Each row is a point on a landscape with many valleys, with its height.
A ball rolls from a point to the lowest of its 2 nearest points, and stops where none of them is lower. Distance is the straight distance between rows; heights are no part of it.
dif: -12,-24,11,5,-20,-9,5,9,-22,8,1,-10,12,-4,8,17,-1,-2,24,-23,-13,-2,14,-4,9,-16,16,6,1,4,9,7,6,8,-13,-9,4,3,-4,5,8,-15,-4,12,10,-6  h=238
Gato: 3,0,-13,-21,19,-7,3,-5,12,4,-11,11,-12,-3,-2,-4,5,4,-5,1,1,-2,5,-4,12,18,-8,2,-6,8,1,-17,8,9,0,13,9,-3,5,0,-19,17,-7,1,-2,0  h=344
dag: 7,-14,5,6,4,11,-11,-5,2,-3,7,-8,-1,-2,7,-13,-5,-16,-1,12,20,-10,-11,11,-15,5,15,-13,5,-8,-1,-7,-4,-3,5,-12,-28,-9,15,2,-4,5,-12,2,11,-2  h=119
gokib: 11,27,-2,21,-5,-4,2,-8,0,-4,0,19,-5,6,-18,-3,13,12,0,-4,-1,-2,7,20,-11,1,-16,13,10,7,-6,11,-1,0,0,-11,14,-6,-17,-3,25,4,9,-4,-18,-5  h=600
radel: -2,20,8,26,-5,-9,6,-11,-1,-9,0,8,-5,-9,-14,8,15,5,6,-12,13,1,11,16,-9,-12,-7,9,8,7,-3,23,6,4,-5,-5,1,-2,-17,1,13,-6,2,-5,-3,-15  h=606
Pere: 15,1,1,13,-2,5,-10,6,12,-11,4,-11,-12,-15,-15,-5,-11,-6,-1,3,5,-3,5,1,-13,6,13,-4,3,-8,-16,-3,-3,-15,-4,-12,-17,-12,12,1,24,-8,2,-3,-14,-12  h=55
gizi: -2,-26,1,-9,-2,-5,7,7,-5,12,5,-17,12,6,10,9,-5,9,20,-25,-4,2,4,-12,11,-19,5,-5,-6,3,3,-7,3,11,-2,-4,-4,8,11,6,9,-16,-6,7,20,-7  h=214
sovar: -14,-25,-11,-12,16,1,-1,-4,7,9,-13,-7,-20,-7,-14,-12,-3,-3,9,-13,3,-15,4,5,7,0,4,9,11,-9,-7,-17,-2,-3,-5,3,-8,12,-10,-11,-15,2,-1,1,-13,9  h=170
Ket: -4,-32,-8,-10,-7,-25,-12,-11,3,-2,-8,19,-7,23,12,-17,-7,-17,-5,4,-30,-12,1,1,-2,17,-4,-4,-1,0,-3,-30,-7,-13,-11,-11,11,-4,-1,-8,-15,10,-11,9,-10,16  h=378
kotif: 5,-9,-5,-11,17,17,-9,-8,11,15,2,-7,11,-3,-1,-6,-10,-4,2,-7,4,-2,-7,-12,7,-4,9,-14,-5,-11,-2,-9,-8,16,7,11,-6,13,4,-3,-10,10,-1,0,-3,13  h=609
bev: -19,-13,-3,-12,17,-12,-2,-14,37,10,1,-1,-13,2,11,-16,-4,7,-8,-18,-4,10,4,1,3,-10,-17,-13,-8,-2,-12,-14,-10,23,-7,4,-6,-2,16,-15,-6,11,-8,11,-3,12  h=325
zefef: -8,6,8,2,-14,-17,-6,-23,3,0,-6,7,-2,28,8,4,0,-2,-7,26,5,-4,-2,18,-26,12,2,12,20,-11,2,-6,-17,-9,15,3,-14,-3,-21,-18,-27,10,7,-2,-2,-8  h=229
kem: 3,5,14,9,-16,11,-6,16,-11,0,10,-14,4,-9,-1,11,-11,-3,11,4,7,6,15,3,-2,-6,24,3,9,-2,8,7,-6,-10,-4,-9,-4,10,-3,12,29,-7,9,-9,-3,-5  h=490
nub: 0,-3,-2,13,-18,-2,-6,6,-17,-5,5,20,4,1,-7,4,-2,-11,-2,-3,-27,-9,5,-9,5,-2,-1,1,3,1,11,9,6,2,-8,-16,18,1,-11,3,4,1,5,4,-12,15  h=272
san: -4,13,7,9,-6,-8,-4,-16,-11,-10,-5,15,3,20,4,-3,13,-7,-13,34,6,2,-17,16,-21,16,-7,7,15,-2,5,-2,-7,-9,12,-3,-10,-5,-17,-4,-21,4,5,1,5,2  h=205
Buzo: -7,12,16,16,2,-3,-5,-14,22,0,9,-3,-2,-13,7,9,2,1,3,-22,12,7,2,3,-4,-14,0,-8,-4,4,-10,22,8,24,4,0,-17,-6,-6,1,-5,12,-3,6,-1,-8  h=403
mitir: -3,3,-3,-4,8,-8,-4,-10,19,-7,-4,14,-7,-10,-8,-7,-2,-6,-3,-12,-10,5,-16,-21,18,-24,-25,-12,-21,8,-11,6,14,19,-1,8,2,9,-6,2,-4,-2,-6,-6,-7,-6  h=155
Gir: 6,14,-10,1,-3,-7,6,-9,-18,-21,0,11,-4,21,-7,-12,12,-14,-17,40,4,-7,-20,10,-14,17,-14,9,10,1,-2,-5,5,-18,3,-4,1,-3,-15,-1,-11,-6,1,-11,8,4  h=174
Zove: 2,-3,-3,4,-18,-6,-1,24,-23,-13,3,6,-3,3,0,8,-7,-10,-15,19,-29,1,-5,-20,4,13,-9,12,-6,3,5,-9,-1,-18,2,-17,13,-11,10,3,11,-17,6,1,3,5  h=192
mir: -7,-6,-6,7,-7,-11,1,-3,-12,8,-3,13,8,-3,13,10,10,7,10,-22,-5,-8,21,3,5,17,7,-1,3,16,11,11,10,16,-13,-9,16,-11,0,9,1,16,1,20,5,11  h=580
paz: -8,23,9,-12,13,7,0,-17,24,12,-3,-2,-4,11,-6,-8,0,14,-11,10,10,6,-10,5,-12,-14,-16,6,7,-15,-8,-12,-15,-3,11,17,-3,11,-9,-18,-13,7,2,-9,-16,0  h=367
gile: -10,-21,9,-11,-4,-14,-2,12,-2,0,-9,-13,7,3,24,26,-13,-4,19,-14,-26,3,23,-21,4,13,17,18,-12,-6,8,-7,-11,0,-2,0,6,-6,1,3,3,3,11,6,11,2  h=501
puba: 6,-26,3,2,9,13,1,-5,-9,4,8,-10,4,1,13,-14,-1,-10,10,-6,15,-4,-17,0,-3,-13,2,-17,-1,-6,4,-6,-6,5,2,-7,-24,-2,14,-2,-3,-10,-11,2,23,-5  h=157
dolam: 9,4,2,16,-4,-7,-10,0,10,-14,1,8,-4,-14,-6,-4,-7,-6,-5,-14,-7,1,-9,-18,6,-19,-21,-10,-19,10,-9,19,12,9,-6,-13,-9,-3,3,4,14,-14,-2,0,-7,-11  h=125
Gapen: 11,17,4,6,9,23,-10,-4,17,-3,13,10,2,-7,1,-12,3,3,-13,-1,16,6,-14,5,-10,-4,-5,-26,-3,-2,-1,11,1,7,5,-1,-11,-7,10,-5,7,3,-4,5,-8,0  h=592
Giv: 7,11,-5,-1,-6,16,5,4,-25,13,-1,-6,21,2,-2,0,8,10,13,7,16,-1,4,11,2,-2,20,-8,14,-1,19,16,3,1,-4,8,10,13,-3,6,10,6,1,-7,0,7  h=289
Pag: 15,-20,-8,-4,13,10,-5,-7,-14,-8,-8,3,10,-1,10,-9,-9,-32,2,7,-4,-8,-18,-23,11,1,10,-21,-8,0,14,2,2,6,-2,-3,-7,5,-2,7,-17,1,-3,0,11,19  h=364
vunav: 8,2,5,12,8,13,-9,-6,7,1,7,-11,-5,-9,-12,-9,1,-5,3,5,15,-4,1,20,-13,10,19,-5,17,-11,-10,0,-3,-13,-2,-7,-20,-7,7,-6,9,7,-6,-4,-7,-2  h=95
Luso: 14,-3,-12,-14,15,23,0,13,1,-4,-4,-20,0,-12,-12,-9,-11,-2,-5,23,11,1,-10,-4,-1,8,16,0,-3,-12,-7,-21,-5,-29,2,5,-9,3,13,6,1,-7,3,-16,-7,2  h=657
bafov: -19,-5,12,-6,2,-9,6,-17,10,15,-1,-8,-2,13,10,2,0,19,5,-20,4,8,2,4,-4,-21,-18,5,-5,-4,-1,6,-14,15,8,6,-7,6,0,-13,-12,-7,-6,4,11,-15  h=297
safol: 5,1,8,9,3,-5,-4,-9,12,-15,-10,7,-13,-4,-1,1,-8,-16,-4,20,1,-7,-6,-2,-6,2,-2,11,5,-6,-14,-5,1,-4,10,-4,-10,-3,-2,5,-6,2,4,-10,-3,-8  h=416
Mipi: -9,24,13,-2,13,14,0,-19,15,9,2,-4,-2,3,-15,-11,9,19,-5,1,22,2,-6,23,-15,-13,-3,-2,14,-18,-2,0,-3,-1,5,19,-2,8,-7,-13,-5,12,0,-5,-14,2  h=379
tobe: 2,-1,4,5,-18,-8,-7,25,-7,-6,8,5,4,6,9,18,-9,0,-9,1,-30,7,6,-19,2,10,-5,13,-14,0,7,-8,-11,-9,5,-12,15,-14,18,3,14,-8,14,5,-3,3  h=223
pagu: -6,-24,-21,-14,12,-6,9,-7,-1,14,-10,5,-15,3,-6,-15,6,5,9,-14,-5,-13,4,9,16,-4,-7,-5,14,1,-4,-13,5,9,-16,7,4,15,-9,-12,-15,6,-10,4,2,12  h=194
Kuf: -4,35,1,2,-8,-15,5,2,12,1,-2,10,-10,10,-7,19,5,25,-8,0,-14,14,18,2,-5,3,-23,24,-9,1,-10,-4,-10,-2,10,8,15,-4,-4,-1,14,-4,10,-7,-8,-8  h=573
lari: 13,10,8,-7,9,25,2,-3,-6,-14,3,-19,8,-11,-6,-8,3,2,1,19,21,7,-25,1,-2,-10,20,-8,7,-11,11,12,7,-10,0,12,-2,18,-8,9,-9,-2,5,-25,5,3  h=241
fugof: -9,4,7,-13,8,9,3,5,16,16,0,-28,-2,-9,-7,11,-8,7,11,-15,12,10,11,1,3,-14,15,8,9,-8,-9,-11,-10,-2,11,20,-17,14,-7,6,4,0,2,-2,2,-7  h=62
muva: 15,14,6,-11,11,19,3,3,-5,-8,-1,-10,8,-14,4,0,-1,-5,-3,15,14,11,-12,-16,2,-1,20,-6,-5,2,9,13,7,0,7,12,0,2,2,13,-6,3,9,-13,11,1  h=213
viro: 2,-36,1,-5,6,3,3,7,-17,6,-2,-15,8,2,14,1,1,-3,13,-10,2,-3,-6,-4,3,-7,8,-6,-8,-1,1,-7,-5,8,0,-4,-17,3,17,1,6,-21,-9,2,30,1  h=187
Zotu: -9,-7,7,-9,-4,-5,-6,-25,7,15,-1,0,-3,26,9,-3,1,-1,-4,18,20,-5,-7,26,-25,0,4,2,21,-6,5,-9,-21,4,11,3,-16,-1,-12,-15,-28,18,3,6,7,0  h=248
niru: -2,6,7,6,-6,-9,-7,4,9,-6,4,9,5,7,20,8,-8,2,-20,16,-10,12,-1,-13,-9,8,-15,9,-15,-6,3,-7,-14,-5,13,-6,-3,-22,16,5,-1,3,5,6,3,0  h=255
bopim: 7,6,-2,-5,0,10,3,15,-8,-3,0,-2,15,-1,6,4,-9,-3,-4,1,0,9,-9,-29,9,-5,-2,-1,-11,0,13,9,1,7,3,7,5,6,7,16,1,-2,7,-4,9,8  h=181
musus: -5,-17,-7,21,-6,-1,-1,-6,-14,1,6,8,-4,-12,-11,-8,7,-7,7,-21,-2,-12,2,6,3,-6,1,-13,12,5,1,9,14,12,-23,-18,0,3,-6,-10,-2,-5,-10,9,2,1  h=233
tigis: 6,-7,-10,11,-17,0,-3,3,-22,-2,0,10,9,-4,-11,-7,1,-8,14,-9,-4,-10,2,-5,15,-10,6,-16,4,12,11,23,17,10,-11,-12,12,9,-10,3,0,2,2,5,-5,8  h=252
rap: -8,31,7,12,-21,1,6,12,-17,-1,7,-3,18,3,8,17,3,3,-1,22,-1,11,8,-3,-1,6,7,14,0,3,15,20,-4,-7,10,0,9,0,-14,16,7,9,15,-8,0,-4  h=518
lotes: -2,-13,-4,1,13,-1,4,-3,8,6,-12,-18,-18,-11,-15,-16,1,2,8,-3,17,-17,8,21,-4,9,14,11,22,-10,-19,-13,2,-19,-4,2,-16,0,6,-9,0,-1,-7,-2,-12,-3  h=135
Nit: -2,-6,8,9,6,-5,11,7,6,2,-1,-18,-18,-6,-11,5,2,12,3,-13,9,5,14,21,-4,-12,-5,12,4,1,-15,-5,2,-13,2,-1,-12,0,13,-2,19,-27,-5,-3,12,-19  h=456
motib: -18,-2,15,-7,-9,-7,15,-11,-9,17,-2,-13,6,14,13,12,7,20,14,-4,10,4,-3,9,-2,-19,3,7,6,0,7,11,-3,11,11,4,-1,9,-16,-8,-23,-8,-11,5,20,-17  h=281
fiso: -3,-21,-9,10,2,-6,-3,-17,-1,5,2,19,-7,4,-9,-19,9,-8,3,-19,-10,-16,-1,4,11,-2,-7,-20,14,9,-4,-3,6,15,-18,-9,7,8,-10,-13,-10,8,-15,13,-1,15  h=215
Bovu: 13,26,0,5,18,10,-3,-2,13,-12,2,15,-7,-5,-3,-14,10,5,-16,9,9,6,-12,6,-8,7,-18,-11,-13,4,-12,6,3,1,1,6,-5,-17,12,-2,5,1,-3,4,-5,-7  h=583
kagu: 0,21,-11,-8,10,-14,16,4,6,2,-7,7,-14,4,-20,7,10,25,-13,8,0,8,17,9,0,17,-15,23,-8,4,-12,-16,4,-14,1,17,22,-6,2,-3,9,3,4,-10,-14,-8  h=582
dilot: 8,-8,-14,-6,0,16,-13,14,10,11,3,-3,12,-10,-10,-3,-19,-3,6,-11,-8,1,12,-14,12,-6,10,-8,3,-7,-1,-15,-4,7,-9,4,3,14,2,-2,15,4,10,-6,-13,17  h=620
Bop: 5,-14,-8,0,3,15,-17,18,7,8,0,-6,0,-8,-15,-10,-17,-8,0,-6,-4,-9,3,-9,3,1,10,1,9,-16,-11,-22,-14,-13,-6,-10,-2,10,10,-12,13,1,-1,-3,-24,13  h=630
res: -11,22,21,8,7,5,2,-25,18,7,6,1,0,-3,-2,2,9,6,-8,-11,25,4,-3,19,-15,-12,-3,-4,8,-4,-3,17,0,13,9,11,-12,1,-9,-11,-10,9,-3,-2,-3,-9  h=391
fata: 11,-14,-8,10,12,1,-6,-10,-15,-5,1,6,12,5,13,-22,7,-25,0,1,1,-2,-13,-7,8,9,-6,-32,-4,14,10,10,5,11,-2,-11,-9,-12,6,2,-14,8,-8,21,15,18  h=337
binug: -4,-5,13,7,4,-19,6,0,7,-11,-9,-21,-24,-14,-9,18,0,-7,6,-6,4,5,8,7,-1,-11,3,22,4,2,-18,3,4,-6,8,-2,-17,0,-7,6,4,-19,-2,-8,14,-21  h=438
biba: 11,-11,-5,1,2,6,-2,1,-11,-17,-5,1,-9,-8,-3,-6,-10,-27,-3,15,-5,-12,-11,-16,4,0,3,-5,-3,-4,2,0,4,-6,-2,-9,1,4,-5,4,-10,-5,-6,-12,6,5  h=389
Luve: 16,-12,-9,-5,4,16,-13,18,4,-2,0,-7,-5,-5,-3,-15,-21,-14,-7,16,-4,-7,-4,-14,-2,10,10,0,-1,-21,-10,-26,-11,-26,3,-5,-2,1,17,-5,8,-4,-1,-9,-17,11  h=642
zimu: -4,-19,0,-18,1,-10,1,18,7,-1,-7,-16,-3,-3,12,22,-12,-7,8,2,-11,7,14,-14,-2,7,15,16,-11,-1,2,-16,-4,-8,10,7,-4,-2,7,15,0,-6,7,-2,17,-6  h=484
vefig: 13,17,-9,-7,-4,17,11,13,-16,-14,9,-3,3,0,-19,-8,2,-1,-14,25,-6,4,-17,1,2,-3,-11,2,-5,-8,2,-2,2,-20,-3,-1,17,14,-4,-5,11,-18,9,-25,-5,4  h=99
tusa: 2,1,13,-5,11,9,2,4,14,8,8,-32,4,-15,2,12,-3,8,11,-15,24,14,3,6,-1,-15,19,-8,-1,3,-9,-2,1,2,8,15,-22,13,0,15,15,-8,1,-10,17,-13  h=92
lutu: -11,-1,4,3,-10,1,0,-5,-6,8,9,6,10,18,-13,-5,-1,4,-2,-1,-9,-6,-14,-3,2,-25,-24,5,5,-11,3,-3,-5,-2,-3,-1,13,21,-13,-13,2,-20,-11,-5,-7,-3  h=328
gifad: -4,-1,10,5,-8,-7,-4,2,-1,8,0,3,3,16,22,11,2,6,-5,7,1,3,3,5,-15,19,0,12,-3,-5,5,-3,-16,-5,19,0,-5,-18,11,-4,-4,6,-3,17,13,-4  h=280
pud: 5,7,-13,-9,-8,9,10,27,-29,-12,6,-2,6,-1,-18,2,-2,-12,-10,23,-21,-1,-6,-18,11,-1,-5,6,-6,-2,8,-4,2,-12,-3,-5,20,12,-1,6,8,-16,9,-20,-6,6  h=141
Modo: 1,-5,-1,-1,-7,-6,-11,9,8,0,-10,0,1,-6,-4,12,-19,-9,2,3,-23,-4,15,-20,-2,15,19,15,5,-14,1,-15,-3,-7,-3,-2,17,1,-9,0,2,12,17,2,-28,9  h=530
fube: 3,23,5,0,-16,25,-2,7,-19,0,12,9,19,8,2,-5,11,21,-12,16,18,15,-29,6,-13,-10,-15,-18,-4,1,11,20,6,-8,5,1,7,3,3,-6,15,-20,-2,-3,-2,-6  h=115
vabev: 4,5,-2,-2,19,25,-9,-9,21,6,10,3,9,-3,-5,-20,0,2,-7,-4,16,-4,-19,2,-2,-13,-4,-27,0,-8,2,7,-1,15,-1,10,-9,6,3,-12,-7,8,-8,-1,-5,6  h=601
Nup: 15,21,-5,2,20,2,14,9,8,-16,-4,3,-14,-12,-2,-6,12,5,-12,4,14,2,-4,5,5,20,-7,1,-14,18,-10,8,15,-2,6,9,-5,-27,22,9,6,-2,-3,0,7,-7  h=571
Fivo: -13,5,-1,-13,4,-1,3,13,23,20,-5,-20,2,0,-3,14,-11,18,10,-14,-4,13,23,-5,5,-8,10,16,0,-10,-5,-15,-16,-7,4,23,-3,14,-7,0,4,6,14,-4,-12,0  h=34
fus: 8,5,-18,-5,4,7,2,-5,15,-1,3,12,2,-6,-13,-20,0,9,0,-13,-1,-4,-15,-16,24,-19,-17,-19,-14,9,-5,9,13,19,-12,12,5,13,-10,0,-3,4,-6,-2,-17,1  h=175
kep: 8,12,-6,1,2,-12,22,14,-11,-8,-5,3,-13,-7,3,7,14,9,-10,-2,-3,9,5,-5,8,11,-18,7,-17,23,-5,15,16,0,-5,1,9,-13,14,13,10,-12,-3,4,13,-12  h=557
favo: -16,0,20,23,-15,-25,-12,-13,0,-3,-6,-3,-1,0,24,19,1,-10,8,-11,-7,-2,13,3,-12,16,13,15,-5,1,3,23,-4,1,4,-11,-7,-29,-10,4,-13,20,7,18,10,-2  h=599
zare: -5,-3,13,13,-9,-1,11,17,-11,7,2,-19,-2,-3,0,16,6,8,8,-6,3,4,20,17,-5,-3,5,14,7,-1,3,-1,-1,-15,-4,-6,-3,6,7,6,21,-15,-1,-2,12,-11  h=472
baz: -3,28,0,0,3,-3,-6,-1,18,-1,-4,7,-3,-11,-8,15,-3,1,1,2,5,3,21,1,0,10,9,14,0,2,0,6,6,8,0,13,9,-2,-12,9,-4,24,11,-3,-18,-3  h=551
gavem: -11,-24,3,-9,-12,-11,-15,0,4,3,-8,-6,6,7,16,13,-18,-14,11,-6,-37,-12,18,-14,0,17,26,13,4,-14,3,-11,-10,-2,-3,-6,14,-8,-9,-10,-10,17,12,5,-14,11  h=517
nirug: -5,13,12,-3,-12,11,-5,2,-6,0,11,6,21,1,2,8,-5,6,5,-7,7,10,-12,-10,4,-20,-5,-9,-8,5,4,20,10,18,13,5,-2,5,-3,6,10,-5,2,-1,-5,-6  h=149
gav: -10,23,4,5,-12,-4,15,23,-28,2,3,-4,9,5,12,20,6,8,-3,19,-4,11,5,-10,10,12,-9,13,-8,18,14,15,1,-6,14,-2,12,-7,-1,20,6,-8,12,-3,11,1  h=531
vod: 2,24,17,11,-19,15,-6,14,-8,-1,14,-11,18,-6,7,14,-1,-2,4,17,8,13,9,-4,-6,0,23,7,4,-6,13,17,-5,-15,9,0,2,0,-7,15,18,7,18,-14,-5,-7  h=504
zopot: 0,36,-4,-8,-7,-5,5,14,13,3,9,7,1,2,-5,20,5,22,-11,4,-3,21,19,-8,4,-5,-5,12,-20,10,-2,2,2,2,6,13,17,7,-3,18,24,-2,20,-1,-8,-11  h=565
vedus: 6,21,-6,3,6,-7,19,-5,-11,-3,-5,7,-8,11,-21,-5,20,17,-8,10,5,-3,6,22,-4,13,-13,13,10,10,-6,-4,2,-8,-1,4,18,-4,-5,-3,6,5,0,-12,-8,-5  h=591
deri: -1,-7,3,14,-2,-2,-8,-13,-9,9,2,11,10,13,19,0,6,-6,-4,0,2,-4,3,9,-14,15,2,-9,6,1,9,0,-14,-3,8,-13,-7,-20,17,-4,-6,13,-6,28,8,14  h=299
duf: -14,-13,7,12,-9,-13,-8,-6,-22,0,-3,0,8,1,26,17,-2,-16,14,-16,-22,-6,13,-8,1,14,14,1,-1,13,10,18,5,6,-1,-11,5,-17,-7,11,-7,17,4,19,17,13  h=588
fivob: -15,-12,16,2,-24,-7,7,2,-20,12,9,-10,12,7,-4,10,3,8,23,-17,0,-5,4,5,2,-23,4,6,7,1,9,10,1,5,2,-9,1,14,-18,-7,-4,-11,-11,3,7,-12  h=260
laz: 3,18,-4,-14,-7,23,0,-3,-5,0,12,9,20,13,-5,-15,14,23,-9,5,15,6,-32,10,-4,-19,-19,-21,-3,-4,8,8,5,-2,1,11,13,16,0,-9,2,-18,-7,-6,-2,-1  h=137
Kup: -3,-12,5,15,-22,-13,-8,9,-8,-9,2,17,-5,5,-9,0,-4,-8,-4,-10,-36,-5,4,-9,2,-15,-19,9,-6,2,-1,3,1,-4,-14,-22,13,-1,-3,-4,18,-15,2,2,-8,-1  h=291
legas: 6,-5,-3,17,6,2,-9,-9,-12,-2,5,18,3,1,12,-18,12,-20,-8,9,8,-7,-7,6,-6,21,-8,-19,2,15,3,17,5,-2,-3,-14,-9,-26,5,0,-8,11,-5,27,8,15  h=318
Zifes: -16,-9,3,-15,11,-21,7,-16,31,16,-1,-5,-14,3,13,3,-2,25,-4,-27,-6,14,13,4,8,-16,-14,6,-10,4,-9,-7,-11,19,-2,9,-6,4,5,-12,-14,4,-4,9,3,-7  h=311
koti: 7,-2,-3,1,3,8,14,8,-10,6,1,1,4,-1,1,-5,8,11,2,-1,13,-4,3,13,9,5,2,-6,3,6,9,1,5,6,-6,5,9,-3,15,2,2,-1,-6,7,4,1  h=310
rova: 15,-7,-9,16,1,-4,-9,-3,-6,-13,-2,13,-9,1,-1,-17,6,-20,-7,8,-4,-12,-5,9,-3,23,2,-4,5,3,-9,2,6,-12,-7,-18,3,-21,13,-4,0,1,-9,17,-5,3  h=339
suv: -6,-12,-7,-6,0,-13,-6,-18,-5,12,0,22,7,10,10,-7,1,-10,-1,-12,-21,-3,3,-9,10,3,-9,-16,3,10,10,3,3,15,-7,2,13,11,-10,-4,-25,20,-9,22,4,20  h=235
veki: 22,-7,-13,-10,14,32,0,12,-1,-2,4,-21,0,-20,-15,-22,-4,-1,5,1,16,-8,-11,0,11,9,24,-16,3,-4,5,-3,-2,-14,-12,7,-11,3,5,3,9,-7,-4,-19,-4,11  h=670
piruf: 15,8,-5,16,-7,4,-2,12,2,-16,3,5,-14,-12,-17,-6,-4,-5,-3,-8,-3,-1,-3,-4,-1,-11,-9,-7,-6,8,-10,9,8,-6,-10,-15,-4,-2,6,3,27,-22,4,-6,-2,-14  h=97
Dof: 6,11,19,0,-3,8,1,4,3,4,20,-14,14,-11,5,12,-4,10,11,-13,20,13,-9,-7,3,-22,11,-8,-6,4,-1,19,10,10,10,5,-19,7,5,14,16,-13,0,-1,9,-15  h=122
Govu: 1,-17,-7,6,-7,-19,-9,-7,-9,-3,-9,19,-6,15,-6,-9,0,-17,-6,1,-23,-18,6,5,-4,23,-4,5,9,2,-8,-18,7,-12,-10,-12,18,-7,-2,-6,-6,8,-7,9,-14,14  h=362
Depad: 7,-14,-19,-1,23,7,2,0,19,-13,-6,-2,-16,-8,-10,-29,0,-1,-5,-2,4,-15,-10,5,16,1,-12,-7,-6,-2,-15,-17,2,3,-11,3,-15,-8,10,-11,-6,-5,-19,5,0,4  h=361
Pusuz: -3,16,-3,-6,-4,-11,24,15,-20,-7,-2,-7,-4,-2,4,18,13,10,-4,6,0,10,4,-7,15,5,-8,12,-15,20,3,14,19,-6,5,7,11,0,3,22,3,-20,8,-8,14,-12  h=545
zukar: -1,-4,17,14,6,-6,2,-6,4,-6,7,-15,-8,-19,5,15,3,-13,7,-18,16,-3,4,10,0,-6,10,3,0,6,-12,17,7,10,3,-7,-17,-9,1,12,-1,-2,-2,-2,18,-12  h=418
bove: -1,-7,3,15,-13,-1,-7,2,-9,-3,7,10,-1,15,-16,-1,-4,-4,-11,3,-28,-6,-7,-4,-7,-11,-29,10,3,-6,-6,-7,-12,-11,-7,-17,14,1,-9,-16,13,-23,0,-9,-4,-4  h=309
tagel: 11,8,-11,-7,11,12,9,-1,-14,-19,1,7,-3,11,-17,-20,11,-4,-15,31,4,-9,-23,7,-7,3,-8,0,9,-9,1,-8,-3,-16,2,1,10,1,-10,-11,-7,-9,0,-18,-4,7  h=140
lani: 0,35,-2,0,-7,1,5,8,7,2,3,8,5,-8,-3,17,12,15,-1,-4,9,11,21,0,7,1,4,8,-6,14,5,14,12,10,0,16,15,7,-12,19,12,10,14,-2,-12,-8  h=559
mufif: -4,14,-7,-4,-2,-17,-4,-2,21,-1,-5,4,-5,3,-8,18,-15,1,-6,4,-18,0,16,-12,-3,19,2,20,2,-8,-11,-12,0,-3,-2,5,13,-1,-11,-2,-6,23,13,-3,-30,6  h=541
Tas: 0,12,12,8,-20,16,-2,1,-20,-8,9,3,13,3,7,-3,4,-1,-1,8,6,2,-23,-1,-5,-14,-9,-20,1,2,7,31,17,-4,5,-7,1,5,-1,2,5,-18,-6,-2,4,-4  h=144
Tatag: -16,-33,-4,-17,-13,-24,-13,-18,8,0,-6,7,-9,25,23,-1,-15,-8,-5,3,-27,3,-3,-5,-2,-5,-7,-3,-6,-4,6,-24,-19,2,-1,-6,0,0,-3,-15,-22,8,0,9,7,0  h=396
sogi: 5,7,-13,-12,-8,23,-5,0,-1,-3,9,11,22,-1,-12,-16,0,7,7,-7,6,-4,-30,-6,14,-25,-12,-28,-7,4,6,15,15,13,-10,3,9,22,-5,-8,4,-9,-10,-2,-14,2  h=160
kod: -4,-23,-11,-27,16,-14,5,-4,9,4,-16,3,-7,4,21,6,-3,5,3,-3,-3,6,3,-3,2,13,-5,-1,-14,6,1,-25,-8,18,2,6,1,-4,17,-2,-19,11,0,5,11,6  h=363
busof: -5,-8,-4,4,6,-16,3,-2,8,-6,-13,6,-6,-17,6,9,2,-3,13,-13,-3,-12,20,2,0,31,23,4,4,10,-5,0,15,9,-11,-1,9,-13,1,6,-2,24,5,9,-8,8  h=570
Bim: 7,7,-17,-11,14,6,10,11,-6,1,-5,13,-6,-6,-7,-5,10,2,-2,4,2,-4,3,0,11,16,1,-2,4,5,9,-2,13,2,-8,10,14,-6,6,8,-6,11,-7,-3,-3,6  h=327
zilag: -13,-30,-3,-20,-2,-20,4,-13,5,5,-15,-6,-9,11,30,-1,-10,4,2,-6,-3,5,4,3,-8,-2,-3,2,-16,1,7,-27,-23,11,3,0,-17,-6,8,-12,-17,3,0,5,20,-2  h=380
kuv: -2,15,-3,9,9,-8,1,5,17,-8,-7,1,-2,-26,-1,13,4,-8,9,-5,6,-4,27,6,-1,18,21,9,0,2,-3,10,12,8,-4,3,1,-12,-1,15,7,22,8,9,-11,-3  h=560
Rivi: 14,0,5,-4,3,22,9,-10,-22,8,4,-14,20,0,-2,-7,12,1,11,7,26,-5,-11,11,-4,-3,29,-18,17,-8,18,11,3,1,-3,8,-2,11,-4,4,-8,3,-4,-13,10,9  h=270
nari: -1,-17,-16,-16,1,-2,-5,-10,-7,21,-3,23,19,25,10,-7,0,-1,1,0,-14,1,-6,-12,13,1,-10,-16,-1,2,17,-14,-11,12,-5,9,16,10,-6,-9,-17,15,-3,13,9,21  h=250
fod: 6,-13,-1,-11,8,-5,14,11,2,-6,-11,-11,-13,-8,6,10,2,-1,3,12,11,2,12,10,-2,18,19,13,6,-7,-8,-10,2,-14,6,3,-13,-6,19,9,-1,-3,0,-3,12,-8  h=459
sidir: -3,-2,-2,-6,2,-18,6,-3,-1,-10,-19,-1,-18,-5,6,11,-1,-4,-3,18,7,-4,3,9,-4,18,3,17,1,4,-4,-9,1,-5,9,-4,-9,-12,3,9,-17,-2,2,-4,12,-13  h=439
fola: -8,-13,-4,-2,16,-2,-3,-11,32,-1,-1,0,-15,-8,-4,-22,-5,2,-3,-12,0,-4,-4,3,5,-6,-16,-9,-3,-4,-17,-16,2,7,-4,-2,-14,-3,14,-9,0,6,-14,6,-10,2  h=342
kan: -16,3,3,-10,-3,5,1,4,7,16,1,-6,1,13,-4,6,-7,11,-5,7,-11,5,-4,-1,-6,-20,-14,15,7,-17,-3,-14,-21,-3,9,10,3,17,-5,-14,-5,-10,0,-9,-6,0  h=348

Call two points neighbours if one is among the 2 nearest of the other. Go from one point of each pair to the other, from neighbour to neighbour, staying as low as possible. Name the highest point that can't be avoided.
Pere and vefig | Tatag
Pere and Fivo | fus
Fivo and fube | nirug

Write out the way that a ball takes from each point below.
lari | muva > bopim > nirug > Dof > tusa > fugof > Fivo
vedus | kagu > Kuf > zopot > lani > baz
deri | gifad > niru > tobe > Zove > pud > vefig
dilot | kotif > vabev > Gapen > Bovu > Nup > kep > Pusuz > gav > rap > vod > kem > zare > Nit > binug > zukar > Buzo > res > Mipi > paz > kan > lutu > bove > Kup > nub > tigis > musus > fiso > pagu > sovar > lotes > vunav > Pere
Zifes | bafov > motib > fivob > dif > gizi > viro > puba > dag > vunav > Pere
favo | gifad > niru > tobe > Zove > pud > vefig
